Each scene shows the same named points in several views. A view is turned or mirrored, and shifted as a whole, has a little noise and may leave points out.
In the rows, 100 means zero.

Scene 1
View 1
Q964: 109; 100; 125; 147; 102; 61; 82; 103; 91; 90; 132
Q651: 88; 77; 129; 122; 117; 70; 85; 97; 93; 108; 104
Q918: 99; 70; 144; 89; 124; 102; 100; 94; 92; 107; 109
Q848: 123; 92; 125; 113; 97; 87; 119; 97; 101; 95; 124
Q770: 96; 91; 137; 85; 142; 100; 70; 116; 82; 87; 120
Q327: 107; 87; 145; 84; 141; 108; 78; 113; 80; 87; 126
Q170: 137; 92; 134; 92; 101; 108; 129; 103; 99; 91; 132
Q339: 117; 88; 126; 78; 120; 108; 104; 115; 99; 83; 125
Q700: 81; 81; 131; 106; 132; 77; 65; 110; 84; 96; 111
Q490: 103; 69; 101; 73; 107; 87; 117; 115; 109; 93; 96
Q444: 97; 92; 143; 130; 121; 78; 75; 101; 81; 100; 125
Q398: 100; 82; 123; 137; 94; 64; 103; 89; 98; 108; 111
Q527: 105; 81; 131; 98; 117; 91; 101; 102; 94; 98; 112
View 2
Q848: 71; 135; 122; 91; 124; 85; 120; 83; 126; 92; 47
Q700: 95; 123; 97; 84; 96; 81; 93; 81; 115; 122; 93
Q170: 70; 133; 96; 103; 128; 87; 119; 62; 111; 55; 52
Q964: 87; 132; 114; 94; 94; 77; 111; 90; 137; 119; 40
Q918: 98; 109; 79; 81; 113; 53; 104; 79; 112; 92; 88
Q398: 80; 126; 116; 75; 123; 60; 118; 99; 135; 108; 58
Q527: 82; 125; 99; 89; 119; 81; 106; 73; 109; 86; 81
Q770: 96; 126; 83; 98; 93; 94; 85; 65; 103; 101; 97
Q444: 100; 121; 94; 93; 90; 71; 100; 84; 128; 117; 62
Q651: 88; 124; 103; 78; 117; 79; 96; 83; 113; 109; 95
Q327: 95; 123; 75; 104; 94; 92; 88; 59; 101; 91; 91
View 3
Q964: 110; 112; 107; 93; 84; 123; 136; 80; 93; 120; 94
Q770: 101; 91; 78; 152; 106; 85; 87; 94; 114; 139; 91
Q918: 109; 88; 62; 131; 72; 76; 74; 101; 122; 119; 80
Q398: 114; 101; 81; 89; 54; 99; 105; 93; 100; 103; 87
Q651: 99; 80; 76; 118; 85; 81; 87; 99; 94; 120; 91
Q170: 116; 93; 72; 111; 75; 84; 101; 86; 152; 120; 43
Q848: 113; 98; 79; 100; 66; 92; 106; 86; 132; 115; 56
Q339: 103; 80; 75; 128; 102; 78; 93; 89; 129; 131; 53
Q490: 93; 58; 73; 98; 89; 66; 88; 88; 102; 118; 48
Q444: 112; 110; 84; 128; 78; 108; 104; 93; 106; 123; 107
Q327: 104; 91; 74; 153; 104; 81; 87; 94; 124; 141; 82
Q700: 101; 91; 82; 132; 92; 91; 95; 95; 90; 125; 107
View 4
Q170: 78; 110; 61; 88; 101; 56; 107; 130; 77; 110; 74
Q700: 96; 84; 114; 114; 79; 110; 106; 90; 83; 107; 83
Q527: 84; 97; 84; 107; 87; 82; 100; 109; 90; 107; 83
Q444: 108; 79; 106; 91; 88; 103; 117; 99; 51; 116; 84
Q339: 66; 101; 85; 89; 83; 69; 112; 105; 88; 111; 73
Q848: 88; 105; 72; 99; 100; 79; 101; 140; 78; 97; 82
Q651: 87; 93; 99; 119; 81; 99; 95; 97; 96; 99; 83
Q918: 94; 95; 79; 117; 88; 74; 94; 92; 93; 111; 85
Q490: 51; 114; 87; 108; 74; 87; 96; 121; 115; 91; 74

In a view up to two points have been moved. Name them for each view, in the order of its rows, or write -.
view 1 | Q651
view 2 | Q848, Q918
view 3 | Q964
view 4 | Q444
